Each row is a point on a landscape with many valleys, with its height.
A ball rolls from a point to the lowest of its 2 nearest points, and stops where none of them is lower. Distance is the straight distance between rows; heights are no part of it.
K_547: [158 155 169 176 118 195  90  94 149  92 131 116 171 196 135 111 111 126
 130 135 104 121 105 125 123 148 102 117 149 203 137  85 163 129 164  96
 195 110 170 155 137 155 149 165  98 173 121  59 151 112 139 128 125 117
 150 142  68 128 103 137 148 142]  (h 4.68)
K_298: [153 165 123  74 179 108 124 151  92 100 104 147 138 129 158 113 136 148
 161 139 102 109 167 117 142 117 122 117 179  95 166 136 172 112 147 175
 137 165  89 147  94 167 118 109 126 181  61 174  90 161 101 151 158 215
 130 111 128 118 123 125 155 102]  (h 1.19)
K_570: [128 123 153 174  95 177  81 133 122 148 102 136  98 136 140 127  97 126
  95 122  95 121  49 129 129 140 159 130  89 124  91 134 132 111 116 107
 133 124 210  66 130 140 132 113  91  91 175  71 159 138 114 161 113  86
 126 132  84 102 105 166 109 168]  (h 5.38)
K_683: [ 97 133 120 188 113 131 126 113 123 100 178 118 101  86 108 140 115 110
  85 144 177 143 109  94 131 136 128 130  87 143  97  80  70 123  96  47
 115  86  97 185 147  68 128 121 157  68 154  91 164  77 126 100 121  87
  85 115 179 158 124 115 145 106]  (h 2.01)
K_49: [145 134 170 144 133 141  77 153 119 115  93  68 101  77 145 121  82 120
 120 164 156  90 131 146 135  76 213 118  96 145 140 111 135  99 100 106
  98 142 178 109 164 137 157  69  50 163 111  89 100 159 132 151 119 160
 197 142 109 178 144 155 108 163]  (h 4.93)
K_574: [103 130 176 193 114 171  93  99 129 102  96 112 130 106 128 103 101 112
 100 144 145 122 119 130 147  82 188 128  99 129 157 115 128  90 110 113
 138 116 192 119 153 139 181  86  59 157 128  84 102 146 117 145 129 139
 168 137  64 139 148 129 128 176]  (h 4.61)
K_348: [145  76 166 129 136 157 143  80 107 161 118 135 179 162 144 100 136  72
 127  70 131 124  70 131 113 126 115 122 139 190 140 135 125 128 137 166
  95 114 110  89 125 160 142 138  85 166 111 125 133  96 181 105 139 129
 151 157  98 152 218 114  89 144]  (h 2.12)
K_930: [172 124 151 154 145 200 119 121 112 128 119 112 175 210 169  97 113 108
 115  79 110 108 125 131 110 134  92 115 159 183 141 118 172 147 158 138
 180 142 121 104  91 153 135 190 103 148 129  80 145 130 121 127 101  86
 130 118  88 116 130 139 157 123]  (h 4.33)
K_650: [152  85 114 174 108 172 123 155 195 162 138 165 137 144  88 115 110  59
 146 113 108  96  71 148 169 138 158 139 126 184  56 130 163 132 123 176
  84 156 120 128 105 124 137 141 130 114 117 171 156 110 124 192 130 129
 150 123  87 119 116 123 102 167]  (h 2.93)
K_34: [110 131  98 114 146 131 129  73  51 100 129 157 152 158 172  94 120 115
  93  89 130 117 135 119 104 137  91 120 151  87 181 137 140 107 115 171
 173 103  52 138 102 162 153  92 131 132 100 129 103  94  79  99 155 153
  72  82 125 118 139  92 162  99]  (h 1.50)
K_497: [117 122 105 189 133 108 123 135 163 126 117 116  63  95 128 164 138 120
  83 168 171 151 142 108 127 123 134 119  98 123  92 100 100 142 108  59
 118 151 128 171 132  44 118 146 151  87 134  98 158 147 126 103  91  65
  96 111 192 166  72 124 130  98]  (h 1.61)
K_903: [133 126 146 190 123 162 115 163 113 106 116 119 100 100 151 116  71  96
 130 121 119 110 121 113 163 111 170 135 102 105  91 118 147 119 133  85
 161 160 130 121  83 105 127 143 102  74 162 102 146 162  70 196 104 122
 108 101 144 121 114 158 177 151]  (h 1.04)
K_194: [ 67 157 132 139  91 128 158 118  99  96 183 154 147  81  94 119  88 123
 166 113 138 144 140  92 172 121 134 155  97 115 138 101  71 107 115  95
 136  76  73 177 114 107 139 110 183  67 150 186 114  64  88 155 143 169
  80 104 136 119 140 109 184 178]  (h 6.65)
K_538: [134 162 137 105 129 107  93 136 155 109 109 101 106 160 142 159 152 193
 115 170 139 124 186 162  95 106 128 125 157 114 151 133 159 138 149 116
 186 135 220 111 144 117 117 164 116 165 135  78 112 181 133 107  75  94
 147 134 120 138  50 157 114 118]  (h 3.99)
K_8: [158 116 118  54 140  55 164 160  70 140 157  83 101  98 139 148 121 155
 149 107 134 137 128 133  82 152 116 121 136 106 123 159 105 128 133 111
 104 104  93 116 122 131  96 137 140  96 150 108 129 132 134 105 101 117
  92 139 222 189 167 157 103  78]  (h 5.04)
K_504: [185 123 111  75 167 142 155 149 110 166  76  98 128 160 182 117 157 155
 123  94 116 124 142 142 100 128  65 104 134  95 159 141 174 121 143 186
 142 185 111  78  83 162 118 148  93 151 115 128 120 185 149 103 138 128
 135 132 139  85 138 109 143  90]  (h 1.13)
K_925: [146 148 122  70 183  89 177 158 111  99 135 113 135 111 112 163 152 175
 180 142 148 136 200  99 128 129  73 112 164 115 130  89 103 124 150 125
 127 156  74 175 115 116  88 160 189 152 100 177 111 132 149 101 120 162
 124 120 179 130 136 109 163  71]  (h 4.51)
K_782: [126 156  92  61 124 102 135 121 140 110 166  72  84 148 109 167 125 167
  76 139 185 120 121 166  68 140  89 104 112 131 119 110 115 117 132 132
 123  78 165 117 177 124 120 130 128  96 144  62 138  91 160  65  79  59
 127 149 164 151 126 107  99  90]  (h 2.80)
K_867: [141 104  98 141 126 149 144 126 186 174 143 139 190 183 109 133 166 121
 113 108 132 123 139 158 128 136  90 133 146 171 111 142 133 159 115 190
  90 140 121 100 116 124 115 175 178 144 117 172 140  91 150 138 121  72
 143 132  68  72 113  93 122 137]  (h 2.08)
K_484: [161  88 197 186 128 176 113 103 110 172  88 122 144 126 167 100 139  92
 140  93 125 154  50 120 117 142 134 141  95 212 100 128  91 120 102 104
  53 131 148  95 129 129 132 136  91 168 140  98 155 107 192 115 122 111
 145 161  92 140 185 135  91 162]  (h 1.57)
K_411: [152 148 128 136 141 104  98 176 150 150 120  82  63 107 136 165 121 141
  95 159 163 121 130 149 119 117 146 122  89 149 104 118 124 147 112  84
  90 147 176 125 128  78 105 151 141 104 135  78 163 152 140 120  80  74
 137 126 162 150  76 144 106 116]  (h 1.18)
K_901: [120 124  99 138 136 150 171 143 147 130 181 143 152 116 110 118 119  82
 125  92 153 106 116 120 181 122 104 129 105 154  90 100 114 125 100 161
  67 130  50 152  92 112 121 136 179  75 108 200 148  68 121 155 146 124
 113 119 124 105 163  74 160 132]  (h 3.06)
K_102: [135 209 115  61 134 103  85 147  64 120 124 112 105 114 189 121 104 174
 121 154  82 103 109 140  99 150 117 115  87  97 155 121 125  98  98 108
 109  91 131  98 130 162 115  76 127 110 122 105 141 101 112 136 162 145
 106 144 124  81 101 133 147 123]  (h 2.34)
K_598: [154 164 108 118 110 147  73 143 151 163 143 186 126 173 141 119 129 117
 109 129  49 101  52 145 143 184 138 136 137 152  92 146 179 150 125 147
 117 131 149 115 115 154 128 106 150 122 102 130 184 123 113 170 168 123
 110 121  80  85  50 150 104 136]  (h 2.81)
K_267: [104  99 117 112  94 138 158 139 151 102 141 120 100 104  72 150  93 111
 147 129 140 120  98 121 137 121 135 117  99  86  86 108 121 106 154 147
 146 111 136 132 169 135 147 107  89  64 176 134 110 112 132 140 128 128
 153 144 163 124 176 114 116 149]  (h 6.12)
K_928: [184 112 133  96 123 157 112 159 125 137 147 125 163 205 134 126 104 123
 140  90  81  97 115 163 104 151 130 117 181 167 110 154 197 155 173 151
 197 133 154  91  97 161 116 190 107 123 148  85 152 143 101 157  89 102
 131 124 107 128 118 179 122 121]  (h 3.98)
K_140: [110 104 111 150  95 111  53 113 123 163 158 192 130 138 119 119 114 117
  55 147 111 116 111 155 123 149 218 157 159 142 135 190 160 140  97 109
 145 101 196 124 140 105 111 109 169 127 144 102 174 156  76 144 119 101
 109 110 100 174  62 213  94 112]  (h 5.91)
K_487: [125 143 122 137 144 149 121 142  89 145  68 115 115 100 180 103 110 128
  83 112 133 120 152 156 135  76 145 125  68  70 167 145 139  95  83 162
 102 150 122  52  93 142 142 101  82 108 139 121 102 143 107 173 125 117
 137 115  91  62 128 108 154 160]  (h 1.20)
K_462: [104 111  97 159 119 155 123 112 198 133 182 148 168 156  72 133 149  96
  90 142 179 108 144 168 144 116 145 133 133 199 107 126 124 143  99 162
  71 112 131 163 153  93 130 151 182 143 100 154 154  62 148 121  99  79
 152 123  86 124 112  93 107 140]  (h 2.46)
K_105: [138  78  99 142 123 128 170 103 212 149  81 158  85 158  80 137 182 120
 153 151 121 159  97  92 130 169  63 128 150 128  88 121 140 147 184 147
 146 186 114 157 156  98 127 127 120 148 129 152 129 169 168  69 164 143
 134 140 165 136 119 100 107  84]  (h 4.44)
K_951: [ 76  94 131  85 107 104 173 104  95  96 150 130 143  92  85 136 105 116
 156 111 147 134 151 130 129  99 146 130 116  75 162 138  85  94 129 153
 138  76 118 117 155 154 147 101 101  87 163 161  74  84 123 131 127 153
 137 148 152 140 214 113 124 156]  (h 5.87)
K_231: [145 103 127 150 164 151 147 124 101  85 142  94 121  95 152 106 105  85
 112 105 187 121 135 100 120 105 115 103 118 154 133  82 128  99 123 109
 118 134  43 175 119 102 134 140 102 122 106 111 142 108 134  84 118 117
 110 111 208 186 193  99 150  75]  (h 4.16)
K_519: [144 166 130  78 142 107  79 111  97 171 124 132 151 159 169 117 177 168
  89 142 107 130 132 169  86 146 132 134 141 139 183 178 139 141 101 143
  94 112 164  89 128 164 121  99 141 188  87 101 142 128 147  96 151 113
 122 136  87 114  87 151  87 115]  (h 2.16)
K_643: [ 88 183 102 107 138 104 125 100 171 108 107 147  93 132 158 151 185 170
 104 172 134 156 168  98 136 119  62 121 109  94 116  85 105 143 108 121
 117 151 131 130 152  94 111 104 173 137 103 167 112 135 171  96 170 132
 111 122 105  59  53  65 136 107]  (h 2.82)
K_488: [129 125 153 120 116 135 155 160 136 144 115 135 177 128 102 132 110 143
 183 111  94 130 162 150 168  96 160 147 142 115 141 158 146 130 144 175
 142 145 155  92 112 158 132 153 104 147 143 176  93 158 116 197 128 169
 179 148  60  78 165 142 132 193]  (h 2.83)
K_260: [100 183 101  87 128  68  99 107 146 147 111 133  64 113 159 141 181 160
  73 183 144 144 127 131 103 128 108 130  79  99 149 135 106 141  89 122
  67 123 166 119 164 104 124  58 154 140 103 125 129 125 175  74 167 121
 124 137 132 102  57  93  88 119]  (h 3.17)
K_880: [145 124 116  99 136 142  84 113 115 117 163 150 162 187 126 113  98  98
  86 119 107  89 114 168 115 144 168 117 187 160 142 152 190 127 133 161
 162 106 142 118 131 168 143 121 111 155  90  88 144 120  92 134 119 128
 132 109 112 169 117 159 106 103]  (h 3.56)
K_809: [ 93 173 108 129 130 111 117 117 125  99 161 137 140 133 142 143 138 157
 117 156 148 133 172 129 140 121 107 131 126 119 127 103  98 141 101 110
 127 106 103 160 126 101 118 130 188 122 107 147 133  92 111 130 129 117
 102 105 117  95  84 101 161 120]  (h 3.18)
K_15: [107  99 110 137 136 110 147 138 168 113 179 152 126  93  62 149 135  92
 150 146 165 121 174 118 158 110 170 129 172 140 113 125 128 140 151 134
 127 134  78 199 127  95 131 138 159 129  94 179 119 119 118 123 122 153
 125  98 196 202 138 129 125 104]  (h 5.12)
K_87: [130  92 120 137 117 174 180 126 176 149  71 104 136 144 101 147 153 153
 149 117 126 143 117 130 128 117  74 122 107  91 115 121 140 119 161 181
 151 166 169  81 141 145 141 151  83 126 167 139  84 166 164 124 135 107
 174 161  92  55 162  87 131 158]  (h 3.88)
K_217: [119  82 121 144 106 139 113  84 144 133 135 152 126 178  98 119 126  96
  94 112 118 126  84 140 110 149 147 125 165 134 119 163 156 141 146 149
 162 111 150 110 152 151 167 114  90 130 134  89 136 133 111 104 125 106
 125 122 126 168 136 147  86 115]  (h 3.22)
K_625: [ 86 142 182 144  87 136 136 118 108  82 189 153 161  85  94 112  90  98
 193 104 123 135 102  86 164 126 170 151 113 162 147  94 101 125 139  51
 161  64 112 182 130 125 136 136 143  97 150 152 138  81 114 150 124 183
  99 139 150 177 173 167 163 180]  (h 6.43)
K_658: [120 166 131 105 136 108  99  86  91  66 120 118 141 149 146 107 119 160
 131 153 107 120 123 118  95 140 120 119 171 105 182 126 142  92 147 131
 196  86 143 148 163 173 166  78  88 171  97  96  86 134 112 103 152 174
 125 137 125 153 136 129 148 111]  (h 3.07)
K_295: [137 142 107 120 152 152 133 114  92 146  70  97 127 142 199 117 157 169
  77 110 143 138 155 137  91 105  70 114  95  80 173 123 138 112  97 157
 149 163 123  69 105 138 136 134  94 139 133 104 106 155 137  94 128  84
 120 117 116  60 110  89 158 112]  (h 0.59)
K_208: [117 141 143 119 106  95 149 182 143 146 118 137 133  97  96 160 122 171
 181 147 102 145 181 141 153 114 170 160 139  94 126 161 119 147 141 124
 139 150 164 107 128 128 105 156 138 126 169 167 106 175 111 185 111 145
 152 133 106  87 111 171 134 169]  (h 2.31)
K_467: [178 136  97  80 159 142 138 167 146 183 130 116 150 182 160 136 151 140
  95  92 126 107 146 168 109 130  85 108 137 134 129 140 172 150 121 200
 108 165 117  73  80 153 108 183 139 126 112 134 152 131 145 139 111  78
 138 124 106  81 102 117 120 112]  (h 1.64)
K_445: [111 134 148 117 112 110 148  96  76  62 110 109 135 134 122 132 107 178
 173 124 117 148 146  96  88 138 102 126 158  69 171 132 119  98 174 111
 239  98 158 137 154 163 145 127  88 133 174  90  64 140 101 104 114 164
 119 140 155 131 159 143 159 129]  (h 2.57)
K_193: [ 99 132 105 123 118 127 143 129 118  99 182  91 104 100 106 156 104 131
  73 125 188 124 118 135 108 116 118 108  75 136  95  95  68 113  91  97
 101  84 122 122 161  96 120 129 146  48 176  86 138  50 137 107  83  50
 116 128 154 126 154  97 121 123]  (h 2.38)
K_204: [122 125  96  91 121 135 160 124  98 127 188 134 165 150 129 127 106 105
 105  73 143 104 105 129 128 139  77 111 117 133 106 113 114 129  99 158
 108  88  63 120 110 142 114 135 165  68 136 143 147  52 120 135 138  92
  93 117 128  97 176  90 146 117]  (h 2.76)
K_507: [139 167  92 107 116  97  76 141 187 174 136 195 100 161 144 143 176 128
  99 156  79 122 110 144 142 163 134 149 130 134  96 151 169 173 109 139
  84 141 166 118 124 117 101 117 182 139 103 151 176 140 137 144 161 113
 109 119 102  90   9 142  75 126]  (h 2.97)
K_26: [133 119 178 122 100 114  78 127  82 130 182 139 147 105 129 118  93 101
 132 122 104 115  64 126 128 160 198 148 125 190 104 134  98 134 106  45
 100  57 153 121 146 127  97 114 151 107 156  91 185  89 133 140 118 115
 112 145 138 206 163 211  93 133]  (h 5.92)
K_342: [105 127  87 106 100 139 129 109 140 160 122 195 131 171 117 116 140 119
  99 113  70 126  82 147 135 147 126 133 140  74 125 165 160 133 132 201
 146 120 140  88 127 165 157  87 122 112 129 158 120 126  99 160 172 128
 119 117  71  67  97 114 103 153]  (h 2.37)
K_367: [100  75 116 193 106 165 196 133 156 122 123 145 137 106  99 113  88  64
 140  72 151 123 140 113 181  94 138 135 109  93 107 126 132 124 132 157
 151 167  99 130  92 106 155 155 126  53 172 182 113 130  88 175 107 117
 120  97 141 111 169  92 176 167]  (h 6.74)
K_795: [114 176 145 143 103 175  71 106 115  94 129 125 137 172 147 123 100 155
  86 141 101 113  97 143 114 137 135 117 118 122 137 108 150 104 129 107
 190  92 207  97 146 161 147 109  99 115 148  58 142 112  98 140 126  97
 126 122  63  99  86 151 140 151]  (h 5.06)
K_438: [126 146 140  99 126 109 113 159 131 150 144 111 117  76 118 134 134 134
 152 159 124 114 125 147 148 115 170 136  94 140 120 138 105 131 109 128
  50 111 127 128 148 135 128  81 126 142 104 162 132 118 142 154 157 164
 166 161 113 132 144 142 106 154]  (h 3.20)
K_345: [128 116 136 155 133 123 121 180 131 106 102 119 122 113 130 146  94 141
 145 137 133 119 202 143 145  81 179 133 153  86 129 142 157 125 141 119
 188 169 160 123  93 112 121 180 118 122 156 119 100 187  68 188  61 120
 143  99 139 123  95 169 163 142]  (h 1.68)
K_458: [140  86 136  71 148  93 193 121 118 137 102  98 144 130  93 149 159 162
 181 113 139 153 161 118 102 127  94 111 166  87 164 157 123 121 173 170
 142 139 116 117 137 162 123 133 102 160 132 147  79 167 159  84 134 172
 155 155 162 146 210 120 116 102]  (h 3.77)
K_777: [ 99 132 124 184 105 107 114  89 208 124  93 142  84 150 121 161 188 147
 103 173 136 174 149  96 120 145  84 134 119 131  91 101  97 171 132  64
 151 153 168 153 164  59 117 153 170 138 137 116 143 157 163  81 112  75
 103 127 133 125  29 113 118 114]  (h 2.09)
K_315: [138 125 125  92 136  80 128 125 145 135  84 162 102 129 118 125 161 149
 157 157  99 144 154 122 135 124 148 142 194  88 159 173 168 138 162 167
 140 176 139 130 141 153 142  91  97 190  90 161  89 205 127 129 171 197
 156 115 144 150 120 148  96 104]  (h 1.75)
K_922: [112 115 111 184 110 150 110  69 152 126 103 148  89 188 154 137 170 129
  58 130 137 151 110 107  95 160  75 134 129 117 114 116 127 158 121  86
 175 139 157 123 146  92 138 139 145 124 153  70 160 143 132  62 117  37
  74 107 132 138  44 126 124  81]  (h 2.49)
K_604: [121 147 125 133 130 143  98 149 186 151 137 117 123 114 104 142 159 125
 114 177 149 110 118 165 139 120 154 130  97 171 101 129 117 143  92 151
  32 133 165 140 149 115 126 105 150 160  92 147 136  99 168 144 134 126
 178 149  69  99  97 103  91 166]  (h 2.85)
K_594: [171 116 107  88 175 105 146 180 184 120 122 112  91 114  79 154 130 121
 176 166 143 110 170 124 149 118 117 110 165 145  94  94 155 138 165 135
 120 184  84 184 121  99 101 160 144 139  91 168 126 161 146 117 119 150
 159 115 198 188 116 121 128  68]  (h 4.84)
K_222: [148 122 122 143 180 127 128 134 100 135 169  95 158 128 151 118 140 105
  98 109 179 120 171 149 116 112 124 111 132 183 141 121 107 145  92 117
  66 124  59 154  99  98 108 166 168 137  83 114 155  84 138 103  93  85
 118 102 145 175 147 114 137  83]  (h 3.85)
K_746: [139 104  80 136 149 134 183 166 191 154 134 103 120 103  86 164 149 111
 117 131 171 127 127 128 138 123  86 111  84 154  69  89  97 136 103 152
  46 159  87 138 123  87 101 156 165  85 117 183 142 103 174 126 125  92
 149 139 152 102 157  62 124 117]  (h 3.35)
K_169: [122 135 146 126 122 101 141 121 136  64 116  99 105 136 101 164 119 176
 175 158 141 146 170 100 113 131 112 127 183  98 133 108 122 122 196  81
 230 118 168 176 164 123 128 164 109 146 158  95  85 163 116  98  80 141
 125 132 183 166 112 154 151 101]  (h 3.08)
K_418: [ 99 162 135 122 133 141 122 114 119  99 146 110 129  70 122 111 123 122
 131 153 151 128 114 115 152 102 143 123  74 136 137  92  90  96  99 117
  71  88 106 159 166 127 147  61 111 138 108 150 123  77 151 124 167 169
 149 158 115 120 175  96 140 156]  (h 3.54)
K_710: [120 108 156 171  91 136  63 137 106 151 154 148 119 119 122 124  92 121
 102 132  94 118  67 125 130 165 194 147 124 147 106 162 120 139 120  61
 137  98 190 104 128 116 100 123 148  93 176  78 189 141  94 151 115  99
  97 125 113 171 103 209 105 131]  (h 5.67)
K_657: [131 108 153 183 138 104 108 155 129 184  76  82  85  66 149 128 156 145
 105 157 162 155 152 135 119  99 173 133  81 116 148 157  90 144  93  80
  62 165 167  99 121  76 116 131 118 143 135  90 134 191 148 114 101  95
 151 134 139 154 110 152 102 132]  (h 0.56)
K_197: [136 150 116  88 151 100 137 140 154  79  79  93  71 131 140 169 132 179
 144 167 144 122 183 121 116 101  94 105 163  76 129  90 168 106 172 132
 204 170 173 142 144 109 124 153  92 150 129 111  81 195 137 103  90 136
 139 129 178 142  82 117 143  92]  (h 3.53)
K_495: [151 142 157 105 149 116 116 156  43 116 151 125 130  89 184  96  88  94
 160 106  89 110 104 112 137 145 164 129 122 136 120 130 129 121 123  85
 113 111  69 129  89 145 111 105 126 110 112 129 143 121 100 156 141 179
 100 125 167 164 175 166 150 125]  (h 1.09)
K_47: [ 78 153 116 141 107 110 132  94 207 116 112 152  97 131  89 167 186 164
 144 187 122 167 131  96 142 142  74 141 116 113  82  91  85 151 142 106
 120 131 163 158 188  86 124 116 176 137 134 167 121 130 182  96 170 126
 132 145 111  88  70  87 114 135]  (h 2.48)
K_374: [155 150 177 150 129 156  86 111 138  94 158 134 147 114 119  91 103  76
 162 147 109 113  85 110 158 140 177 137 140 220 130  83 140 122 143  70
 122 103 115 201 145 147 147 107 111 176  74 113 155 102 149 138 158 191
 155 147 126 204 144 150 119 139]  (h 3.94)
K_609: [125  66 123 202  85 155 178 136 166 140 145 142 140 142  94 131 104  82
 147  80 132 134  86 108 144 150 114 141 111 153  61 125 109 150 141 114
 140 138 118 121 111 102 126 184 146  51 195 143 150 104 116 155 101  78
 104 124 146 122 149 124 144 156]  (h 6.54)
K_117: [110 107 139 211 143 159 156  77 110 100  80 125 138 113 162  84 138 106
 118 103 160 160 142  86 135  98 106 127 118 101 187 107 125 111 128 121
 172 156  84 156 118 116 168 122  83 161 122 124 103 161 113  83 140 152
 113 110 134 124 171  91 169 132]  (h 7.12)
K_301: [112 160  91 105 130 145 124 102 106 138  96 185 111 143 177  92 138 119
  93 120  85 123 106 121 138 134 103 128 120  64 150 135 162 112 114 177
 139 147  86 108 105 152 154  64 124 121 104 156 117 144  94 149 194 159
  95 101 106  66  92  92 153 122]  (h 1.98)
K_524: [146  88 112 180 123 177 126  86 158 157 117 134 119 195 132 123 163 105
  73 103 141 136  86 128  97 165  79 121 139 166 108 132 134 147 126 148
 118 137 125 122 138 123 141 149 122 138 128  82 158 107 151  74 116  51
 109 120 112 139 102 108 104  95]  (h 2.84)
K_622: [134 186 169 109 144 123  99  98  77  69 163 120 171 134 153  99 103 130
 164 129 103 121 101  99 115 151 110 121 147 174 172  87 131 110 150  72
 163  68 105 187 145 177 136 105 122 166  84  96 132  87 138 108 153 200
 119 148 131 160 164 137 154 121]  (h 3.51)
K_161: [162 108 109 150 129 156 135 165 205 163  94 162 101 132  98 126 141  94
 175 148  95 118  83 114 173 153 122 136 122 152  70 129 166 142 155 171
  94 194 112 141 106 127 124 122 130 138  97 187 140 166 140 170 177 167
 159 133 111  97 104 110 118 138]  (h 3.24)
K_59: [129 127 108  69 117  55 187 150  78 149 138 109 117 127 123 183 126 196
 143  99 127 164 174 133  80 156  80 126 141  66 129 163  83 140 125 114
 153 120 116 108 105 129  91 175 177  77 192 128 119 137 110 118  97 100
  82 122 185 114 115 140 135 101]  (h 5.35)
K_843: [123 145 131 116 154  90 114 143  76 122 171 112 176 117 151 125 135 152
 123 126 146 132 193 148 116 112 145 130 146 133 161 149  98 136  97 113
 117 100  94 141  97 119 102 158 180 145 113 132 127 102 101 128  95 119
 105 104 127 135 120 146 147 110]  (h 3.52)
K_483: [ 93  75 102 190  89 157 152 129 217 125 150 145 106 113  47 154 123  92
 135 138 157 138  75 121 147 129 130 136  97 128  55 104  97 127 127 141
 113 107 160 153 173 102 148 121 126  63 173 152 127  89 144 141 112  85
 147 139 131 117 133  93 100 169]  (h 6.33)
K_465: [124 161 149 168 131 155 101  85 147 135  65 136 137 148 162 110 189 167
 138 163  95 152 131 107 134 125  89 145 126 122 160 128 139 132 139 122
 150 161 149 130 137 138 152 105 103 209  93 131 104 181 157 114 186 161
 151 147  62  78 102 111 144 142]  (h 1.00)
K_821: [116  88 117 219 135 201 161 103 168 112  88 126 138 135 136 102 119  77
 103  91 162 129 122 109 160  96 107 122 106 117 127  97 149 109 126 159
 146 173 109 138 122 114 165 143  85 125 131 140 126 138 120 131 129 108
 136 114 102  93 152  75 164 154]  (h 6.93)
K_63: [102 110 119  67 134  85 163 154  82 128 168 154 158  85 100 126 114 112
 159 107 130 120 175 140 148 102 182 136 151 100 159 171 113 111 114 176
  97 102  74 127 104 148 124 100 140 126 118 208  92  98 103 155 135 190
 123 123 149 157 188 142 121 142]  (h 5.59)
K_685: [116 102 162 145  73 131 125 119 142 110 190 164 145 124  74 122  96  74
 178 112  96 121  53 109 150 166 176 154 137 186  84 125 114 155 160  64
 159  75 141 157 149 128 121 145 135  92 169 118 164  81 122 149 117 139
 113 141 151 189 162 181 109 159]  (h 6.18)
K_198: [125 103 120 125 152 117 177  97 162 134 100 133 139 138  98 135 184 142
 158 136 149 160 153  90 135 136  61 124 149 122 144 116 106 137 160 143
 125 157  85 161 148 119 122 139 144 169 107 169 107 146 167  64 162 162
 131 136 149 127 164  92 134  89]  (h 4.17)
K_58: [119  69 137 114 121 120 199 104 127 151 111 153 172 146  82 118 142 123
 178  85 119 152 152 120 136 125 117 138 177  97 164 176 127 139 170 190
 158 152 119 107 116 168 139 148 114 144 147 175  82 154 129 126 148 178
 152 131 116 123 203 128 120 147]  (h 3.36)
K_861: [135 128 130 158 141 126 114 164  94 125 117 133  76  69 160 108 100 102
 137 139 113 125 129  96 155 127 173 136 105  98 114 138 134 128 120  87
 113 158  84 143  94  98 130 104 118  93 127 131 142 167  83 163 140 161
 102 107 183 154 122 157 154 122]  (h 0.53)
K_923: [156 136 124  88 122 138 158 136  62 136 132  95 139 134 181 127  96 151
 134  76 106 125 109 122  98 152  56 107 103 114 113 119 125 125 128 126
 148 122  90  90  97 147 111 150 131  76 181 106 133 113 127 133 134 102
  94 137 148  67 167 114 165 118]  (h 2.33)
K_999: [144 153 150 100 161 120 131 136  67 104 133 155 162 128 158  80  96  93
 163 102  71 101 116 121 145 134 159 127 180 147 155 148 170 119 158 145
 168 134  84 151  81 172 139 106 116 151  83 152 115 135  75 168 152 228
 117 107 118 152 163 141 148 132]  (h 1.69)
K_306: [ 82 103 118 120 100  92 146  65  58  87 144 166 144 153 122 119 116 148
 136  91 128 154 139  95  86 157 103 138 170  65 175 153  99 128 151 123
 221  82  98 148 133 152 146 116 152 110 166 121  81 102  70  84 130 153
  66  98 158 139 139 128 144 115]  (h 2.02)
K_526: [132 107  98 126 136 146 166 164 203 147  85 133 111 128  94 152 145 129
 146 139 132 120 139 128 169 102 106 122 114  85  94 113 154 126 146 187
 120 198 133 115 124 129 126 138 115 121 122 182 106 169 146 157 147 140
 172 131 115  76 122  85 130 143]  (h 3.55)
K_677: [151 131 151 134 149  93 142 178  78 177  79  69 103  71 180 129 138 165
 140 124 134 165 170 130 108 101 137 132  82  91 154 156  91 135 105  90
  82 162 127  82  98 108  97 148 117 118 155 110 121 184 137 137 108 116
 135 144 156 114 139 148 134 127]  (h 1.17)
K_427: [107 143 100 114 157 123 121 127 105  77 126 101  91  69 144 120 112 119
  92 160 186 111 156 121 117  89 134 104  96  95 149  87 115  77  89 135
 101 118  78 162 153 106 150  70  97 119 100 124 105 101 124 102 134 144
 129 118 190 150 156  84 152  93]  (h 3.86)
K_792: [ 93 155 137  93  88 118 166 124 103 127 170 166 156 117  91 131 103 148
 197 114  72 143  98 106 165 156 115 143 127 103 122 125  93 122 152 126
 148  86 112 133 143 161 127  97 157  97 153 188 118  92 112 167 177 193
 117 143 103  78 158 127 152 178]  (h 6.89)
K_218: [126 124 185 186 119 181  99  80 155  98 122 128 150 127 111  94  94  76
 125 129 141 124  91 122 151 109 176 129 119 196 151  83 144  99 120 111
 126 112 158 175 158 149 183 103  68 185  87 103 131 111 156 130 143 171
 179 147  79 185 161 122 109 172]  (h 4.27)
K_420: [132 187 147 104 149 127  80 151  56 115  96  79 102  97 194 105  94 163
  86 150 142 105 148 151  99  95 167 110  72 117 180 126 116  86  75 112
  85 117 162  66 118 150 127  86  92 124 132  77 118 117 119 143 116 120
 138 134 106 103 130 136 149 141]  (h 1.79)
K_46: [135  74 169 212 123 136 117 130 152 183 105 111 154 103 118 108 158 110
 151 129 137 156 136 140 138 118 170 153 113 176 127 162  96 152 112 101
  76 144 155 112 125  95 119 159 138 164 139 129 141 141 156 128 106 106
 156 144  95 148 139 157 102 162]  (h 0.89)
K_360: [156  92 152 134 122 164 123 126 134 169 148 166 185 159 125  97 110  48
 144  74  95 104  66 153 159 139 157 141 142 223  94 135 152 135 120 166
  76 123 104 107  96 144 128 151 125 145 108 160 158  75 148 173 132 139
 140 143  79 137 180 133  93 170]  (h 2.59)
K_725: [131 199 131  43 125  79 103 139  66 144 146 137 152 147 166 139 147 206
 155 140  74 136 141 141 101 163 102 138 136 107 164 156 112 139 126 124
 125  86 126 101 125 174  95 105 168 152 123 137 131 118 122 134 173 155
 102 137  91  65  93 154 134 132]  (h 2.72)
K_299: [138 137 128 119 143 106 103 108 142 166  61 123 109 128 160 125 193 158
 109 159 128 143 150 143 110 106 131 131 135  93 181 169 153 132 127 153
 122 162 166  91 135 148 143  99  97 200  91 118  99 198 154 102 153 135
 155 135 106 122  93 135  94 123]  (h 1.60)
K_689: [145 127 111  67 142  82 101 163 147 114 158  88 129 143 106 163 118 162
 114 161 168 107 191 189  91 105 168 114 172 142 144 147 159 132 133 150
 150 110 187 127 158 127 111 163 133 154 120  96 113 143 128 115  55  97
 161 127 150 180  98 163  90 101]  (h 4.37)
K_934: [166 112 110  67 149  83 146 156 130 114 166  77 118 144 103 157 116 148
 148 130 157 118 170 164  90 135 121 111 185 143 120 139 143 139 166 128
 152 110 124 143 127 119  95 190 140 130 133  93 129 134 129  96  49  91
 130 126 197 207 131 157 106  65]  (h 4.70)
K_486: [113 122 108  95 142  99 185 164 128 122 161 175 134  88  76 140 122 118
 173 118 128 123 178 118 177 117 158 136 166 102 122 144 128 129 139 162
 113 155  68 168  97 127 120 129 172 105 109 224 111 128  96 162 140 190
 120  95 173 141 141 127 152 117]  (h 5.36)
K_790: [151 146 132 105 131  84  73 144 137 193 148 154 134 137 146 129 177 144
 113 161 100 138 136 163 116 158 170 150 144 164 148 187 138 171 104 120
  69 119 156 129 131 120  99 120 178 177  94 135 170 148 141 120 145 128
 133 134 102 141  61 180  69 115]  (h 2.60)
K_461: [131 125 169 144 112 126 143 132  66 140 116  79 120  87 168 125 114 152
 135 110 126 157 101 107 101 138 111 131  71 126 112 122  76 120 108  64
 109 105 121  99 126 108 111 135 116  97 187  83 140 125 148 116 125  99
 107 160 153 116 177 145 139 136]  (h 1.80)

Call two points neighbours if one is among the 2 nearest of the other. Go from one point of each pair to the other, from neighbour to neighbour, staying as low as possible. Name the highest point that can't be avoided.
K_861 / K_465: K_315
K_861 / K_298: K_999
K_34 / K_295: K_507
K_295 / K_861: K_725

Where does a ball stop that starts at each point below?
K_427: K_295
K_795: K_777
K_8: K_445
K_574: K_445
K_161: K_657
K_746: K_657
K_782: K_657
K_367: K_861
K_458: K_861
K_231: K_777
